Each row is a point on a landscape with many peaks, with its height.
From any point a climber takes the steepest step (rise divided by distance) to one of its 5 nearest points. It stops when none of these is higher. Distance is the straight distance between rows; heights are no part of it.
gover: [ 62 106 137 162 115 104 136 143  94 174  60 116  69 195 157 181 165 127
 124 110]  (h 4.63)
Bupuz: [120 134 119  89 104  76  60 105 110 106 175 133 191  52 149  77  98 161
  92 107]  (h 6.86)
musen: [159 141 148 111  98  98  58 111 114 134 131 130 131  90 136  92 133 107
 120 135]  (h 3.77)
veb: [146 120 109 118 116 147 125 124 128 104 152 114 144 106 113 120 116 114
 131 136]  (h 5.81)
Muvav: [ 93 119  99 168 140 147 119  99 162 116 175 139 139  97 116 119 119 131
 132 139]  (h 4.20)
Kadid: [ 23 107 120 194 121 133 151 153 141 160 121 135  99 169  66 158 139 151
 111 106]  (h 6.61)
Bikud: [104 147 105 167 158 108  99 102 161 132 175 164 130 115 142 102 157 149
 139 136]  (h 4.53)
Mog: [ 92 108 129 160 121 125 113 123 129 131 145 134 137  89 104 126 112 139
 106 127]  (h 4.51)
bitos: [123 152  80 109 141 149 126 105 118  78 202 104 193  80 117  94  66 142
 116 112]  (h 4.32)
vezem: [ 82 100 134 188 113 157 167 143 132 118 147 116 131 133  85 150 106 145
 115 138]  (h 4.45)
pez: [103 123 101 156 118 119  96  90 142 109 182 134 158  83 124 109 123 144
 102 133]  (h 4.02)
vudu: [149 159  97 109 166  85  60  91 151 122 180 155 182  63 143  81 112 157
 119 115]  (h 4.14)
pimun: [ 75 103 132 153  79 108  84 152 108 167 101 103 125 116 111 118 144 141
  95 119]  (h 3.13)
Neri: [146 113 123 109 135 160 146 126 137 124 129 136 112 138 121 112 128 128
 142 140]  (h 4.00)
pidev: [103  93 127 169 115 145 158 147 128 105 103 131 107 150  79 162 116 132
 148 140]  (h 3.32)
vana: [111 137 109 161 165 124 157  96 177 141 163 165  80 153 170 140 151 154
 143 126]  (h 4.33)
bub: [ 38 106 134 159 104 111 129 147 109 178  77 120  97 170 107 170 165 144
 124 101]  (h 5.16)
fupa: [181 163 127  83 145 123  90 109 137 129 143 136 146 110 155  81 148 106
 128 144]  (h 5.56)
sos: [188 126 145  80 125 148 144 141  96  90 135  87 184 116  88 109  94 101
  91 147]  (h 5.61)
Misu: [ 87 121 146 146 106 125 128 134 121 137 102 140  94 148 114 158 134 138
 137 128]  (h 4.27)
padi: [133 130 106 131 161  98  68  94 158 145 168 157 143  97 161 104 131 140
 147 136]  (h 4.86)
ruzu: [187 164 153  81 121  98  82 116 103 131 136 145 134 106 178  90 147 118
 117 144]  (h 3.71)
lugi: [146 152  69 133 181 139 118  87 172 132 189 141 167  79 131 105 112 140
 132 116]  (h 4.22)
Lata: [149 129 168 124  84 122 131 174  95 128  73 113 139 116 113 118 142 109
 118 158]  (h 2.06)
kage: [139 119 156 119 107 139 132 135 125 134 109 140 106 148 143 139 141 144
 143 145]  (h 2.54)
kuze: [203 149 126  46 104 113 100 139  81  77 155  89 200  78 114  78  93 132
  89 119]  (h 4.50)
Pepa: [220 177 148  49 125 121  99 133  97 109 134 122 146  97 129  87 142 102
 103 140]  (h 4.71)
fevir: [ 75  82 117 199 112 172 177 143 147 109 139 126 129 152  65 164 104 147
 137 123]  (h 3.79)
voti: [134 110 115 132 141 175 178 127 134 107 136 137 130 148  90 131 122 127
 148 118]  (h 4.29)
Kufo: [152 136  98 103 142 181 166 124 145  97 174 106 167 107  87 112  93 109
 137 113]  (h 4.18)
Zuzaz: [158 128 123  92 126 128  88 112 129 119 162 132 158 105 124  92 132 104
 115 142]  (h 6.82)
visu: [ 24  88 132 135  91 107 124 189  89 189  40 112 131 178 125 156 187 125
 119 123]  (h 4.74)
bufos: [169 169  91  88 139 152 116 117 141  82 195 110 205  56 132  92  75 126
 110  81]  (h 4.47)
simer: [137 106 168 121 142  98 167 138 111 146  74 114  89 204 168 180 148 119
 131 130]  (h 7.78)
gel: [ 75 112 147 138 118  97 130 151  91 204  79 127  74 176 182 162 148 137
 113 108]  (h 4.16)
fozo: [ 58 121 125 186 124 122 127 111 172 144 165 150  99 136 123 134 153 157
 141 127]  (h 4.98)
bafup: [ 95 100 153 145 143 141 169 135 118 129  54 112  93 206 139 218 150 108
 152 122]  (h 5.67)
Kag: [135 123 118 124 134 117  99  90 133 125 154 148 133 106 149 111 141 124
 136 122]  (h 5.54)
favu: [141 149 136  95  85  82  38 106 123 136 159 150 154  65 152  68 117 143
 100 131]  (h 5.79)
dal: [178 148 110  73 120  90  78 105 125 109 166 133 177  74 153  66 126 135
 104 132]  (h 6.60)
rumu: [118 111 106 177 144 157 172 110 163 123 169 155 108 132 105 128 135 148
 136 127]  (h 4.39)
bamu: [164 140 143  93 108 132 103 125  98 114 137 106 168 100 112  91 118 112
 109 146]  (h 4.78)
fiz: [ 82 125 125 161 115 130 131 121 142 134 129 147  89 150 135 152 149 140
 139 112]  (h 4.95)
noz: [164 143 105  85 118 150 119 134 100 103 171  78 192  89 104  91  80 111
 111 120]  (h 4.65)
Keba: [106 115 147 131  98 133  96 122 123 132 120 129 100 110 130 118 116 126
 123 129]  (h 2.93)
gilur: [134 105 105 124 139 190 174 116 139 100 166 112 149 119  88 123 102 124
 152 113]  (h 3.82)
dat: [156 115 123 100 155 159 175 139 122 110 104 137 106 168 138 149 148 128
 158 138]  (h 3.98)
tib: [169 107 151 101 112 130 129 151  83 107 111  96 171 106  86  82 105 106
 100 137]  (h 3.26)
vizof: [111 136  63 155 168  88  89  81 151  93 206 139 185  60 135  74 104 154
 112 116]  (h 3.81)
Lisi: [167 138 106 107 146 181 156 130 157 110 137 138 130 125 123 111 123 118
 143 119]  (h 5.64)
fige: [140 121 150 135  93 125 109 149 116 143  90 114 110 136 102 123 138 107
 125 146]  (h 0.50)
fotuv: [154  97 136 121 118 152 161 147 113 113 111 111 122 136  90 142 120 118
 130 143]  (h 2.36)
voza: [171 154 168  94 102 118 119 166 108 130  86 113 115 124 125 119 149 115
 120 159]  (h 0.93)
bor: [181 165 103  81 152 156 123 119 147 103 171 111 161 105 130  98  97 100
 111 109]  (h 4.42)
non: [ 71 112 145 131 112 116 167 186 119 142  42  95 113 184 126 194 138 117
 143 141]  (h 7.59)
ravum: [173 174  75 100 174 141 119 131 156 109 183 122 182  58 115 102  78 114
 135  83]  (h 4.44)
Sosan: [115 113 117 143 129 150 127 107 105 105 190 115 166  87 114 117  83 141
 120 130]  (h 3.68)
sug: [137 126 147 113 119 118  79 107 128 137 133 158 116 117 173 111 140 117
 142 143]  (h 4.26)
pofo: [115 109 119 134 115 163 145 116 115 125 141 120 153 120  96 130  95 126
 129 137]  (h 4.25)
Potip: [ 98 116 160 129 104 138 164 189 126 126  31 102 133 177  97 169 147  99
 146 149]  (h 6.42)
donis: [132 162  80 147 205  83  77  79 171 147 188 148 156  72 146  82 134 146
 131 107]  (h 4.24)
Kul: [160 124 145  95  78 105  78 124  99 128 107 113 150  83 111 103 108 116
 110 157]  (h 1.63)
lumu: [198 162 132  80 154 153 139 140 121 116 144 121 127 122 130  98 128 102
 134 143]  (h 4.11)
gefi: [177 163 138  95 115  56  39  99 114 147 140 144 141  92 195  68 124 127
 116 147]  (h 3.90)
degef: [155 135 141 103 131 135 116 128 123 114 117 134 112 125 155 111 140 117
 142 156]  (h 3.03)
zibop: [100 124 159 125 111 109 124 155  96 163  54 107  96 150 138 153 147 117
 115 130]  (h 1.89)
Dit: [134 128 173 118 105 129 133 167  98 124  54 114 117 160 113 156 148 122
 141 151]  (h 3.78)
Noda: [ 51  86 136 189  85 124 121 142 146 139 132 143 105 129  96 132 129 155
 108 125]  (h 5.52)
dez: [113  91 137 151 116 168 160 140 114 115 109 120 147 130  73 146  88 108
 138 133]  (h 3.05)
sisum: [112 133 145 130  93 105  87 144 112 155 104 122  92 134 158 129 137 129
 117 146]  (h 1.91)
gur: [115  98 121 138 131 167 192 147 140 103  80 128 125 164  90 176 118 114
 177 131]  (h 3.06)
zat: [ 55 113 140 167 133 108 173 107 120 184 103 151  64 206 153 201 147 139
 114  98]  (h 4.08)
sota: [216 190  87 104 204 125 105 104 170 120 159 132 171  72 135 102  97 107
 152  75]  (h 4.37)
gema: [ 88 126 138 185 158 136 182 104 166 122 146 152  73 173 165 165 166 155
 151 115]  (h 4.23)
Fid: [ 62 100 131 183 126 150 208 139 153 113  97 127 107 195  67 195 132 134
 173 113]  (h 4.12)
Repur: [165 158 101 112 179 160 157 117 161 138 155 151 105 132 146 127 141 132
 178 124]  (h 4.73)
sigul: [184 139 139  82 163 147 148 122 142 122 134 146  97 158 160 120 131 127
 143 140]  (h 7.06)
pobi: [145 143 101 146 148 135 127 104 150 136 163 162 108 132 169 110 141 139
 158 122]  (h 4.72)
befo: [215 167 102  68 155 142 100 134 142  98 175 129 175  88 135  82 105  99
 113 111]  (h 4.54)
Bagur: [169 130 130  81  62  56  59 118  84 113 154  96 175  47 147  72  95 148
  92 132]  (h 7.38)
lupun: [160 148 166 112 142 105 138 140 106 139  72 136  68 158 177 152 136 126
 126 156]  (h 4.64)
nat: [117 127 130 122  89 110  63 111 112 141 136 136 130  83 130  97 122 136
  94 129]  (h 3.67)
dus: [173 136 154  81 128 158 130 133 104 113 130 120 143 120 103 100 123 104
 130 146]  (h 2.98)
Tevav: [ 85 112 142 167 145 131 199 123 148 132  97 140  68 214 147 213 146 132
 140  98]  (h 4.43)
Zemu: [115  92 140 135  89 150 133 153 112 114 111 116 150 125  93 133  99 113
 135 139]  (h 2.25)
guti: [ 81 120 123 181 116 125  99 118 141 140 155 163 102 112 116 126 136 139
 103 129]  (h 5.03)
Pabo: [110 119 124 163 161 161 196  98 159 131 115 132  91 188 150 169 153 151
 176 109]  (h 3.60)
Sapa: [154 141 109 117 173 120  94  94 148 140 156 159 127 114 169 110 151 128
 144 134]  (h 4.82)
kemid: [129 115 159 138 148 115 193 153 114 144  43 106  90 209 150 207 152  94
 139 141]  (h 5.80)
Vupa: [158 138 105 128 183 161 191 124 155 136 131 130  83 168 142 148 140 128
 180 113]  (h 4.15)
dumid: [226 191 129  59 171 104  89 129 145 120 152 136 177 100 161  83 124 108
 137 119]  (h 4.38)
Sazar: [121 149  65 146 150 119 119 105 127  87 210 109 204  71 114  92  75 152
 114 110]  (h 4.13)
dod: [191 146 132  62 125 133 115 137 105  99 149 117 176  90 113  78 107 105
 112 134]  (h 4.85)
zum: [109 122 150 113 121 110 124 135 121 167  92 142  84 167 195 149 145 143
 107 123]  (h 3.59)
raseb: [120 138 129 158 145 100 107 111 149 142 160 175 107 132 181 117 141 144
 140 125]  (h 4.40)
des: [ 52 116 144 181 118 126 146 142 126 160 103 136  77 175 106 173 154 143
 125 113]  (h 5.65)
biza: [ 62 104 129 151  80 130 115 169 122 174  80 106 117 146 108 143 133 136
 116 129]  (h 4.41)
Gome: [ 61 118 108 202 120 135 171 128 167 114 125 144  83 176  98 180 134 153
 144 126]  (h 4.46)
regef: [185 165  96 110 193  99  85  83 159 151 173 144 162  76 146  74 119 128
 141  91]  (h 4.28)
nel: [ 57 116 141 178 130 128 161 147 133 138  91 125  93 186 101 185 141 122
 138 108]  (h 5.10)
bup: [194 163 142  69 113  96  84 131  97 108 139 130 176  92 133  81 123 109
  89 139]  (h 5.69)
mul: [106 110 129 157 129 152 175 127 154 126 124 131  96 166 115 161 128 131
 154 136]  (h 3.99)
koso: [215 173 145  54 153 123 127 133 113 144 129 123 133 116 148 102 151 108
 131 149]  (h 3.88)
lunug: [138 104 146 127  85 130 107 142 120 113 111 112 145 113 119 113 118 126
 103 139]  (h 1.83)
binil: [ 91 102 139 153 100 150 158 160 125 138  74 125 116 142  85 146 128 129
 148 133]  (h 3.20)
gefo: [ 94 142 119 190 132 125 156 118 162 130 144 151  77 155 160 166 147 165
 143 123]  (h 4.62)
ropan: [107  95 174 135 141  96 166 164 107 166  36 111  65 209 163 208 161  95
 104 119]  (h 5.25)
Rike: [139 126 149 135 129 104 107 106 130 172 120 162  77 151 199 137 148 153
 131 128]  (h 3.86)
bavem: [202 146 176  82 125 122 149 152  95 115  93 127 119 133 127 128 154 117
 135 169]  (h 2.30)
Nuviz: [110 126  92 149 126 133 115  88 154  91 203 127 171  79 120 105 107 162
 110 130]  (h 3.89)
dov: [121 129 106 127 107 132 100  97 113 102 170 118 177  65 127 106  96 146
 105 130]  (h 4.01)
kasi: [113 103 163 125  91 154 157 195 104 112  49 101 146 136  99 141 137 111
 123 157]  (h 4.94)
zado: [ 96 115 145 144  93 110 105 166 104 170  63  98 115 111 103 128 129 128
 117 133]  (h 2.49)
reso: [113 106 126 149 173 169 226 107 144 118 100 131  92 218 120 221 150 114
 178 108]  (h 3.63)
Benul: [ 31 109 110 216 113 110 164 133 163 156 149 133  79 195 104 168 143 154
 124 119]  (h 5.43)
Sobo: [151 124 167 107 154 114 168 168  93 140  56 106  99 188 166 190 153 105
 119 143]  (h 5.94)

Call two points neighbours if one is among the 5 nearest of the other. Go from one point of each pair to the other, from neighbour to neighbour, staying as high as possible. Name the lowest point that can't be avoided.
Zuzaz / sos | dod
Bagur / Zuzaz | dal
Kadid / non | nel
non / simer | kemid

For each start below, name the point where the climber stops.
Sazar | sos
Lata | non
Zemu | Zuzaz
voza | non
nat | Bagur
sisum | simer
Rike | Zuzaz
dez | Zuzaz
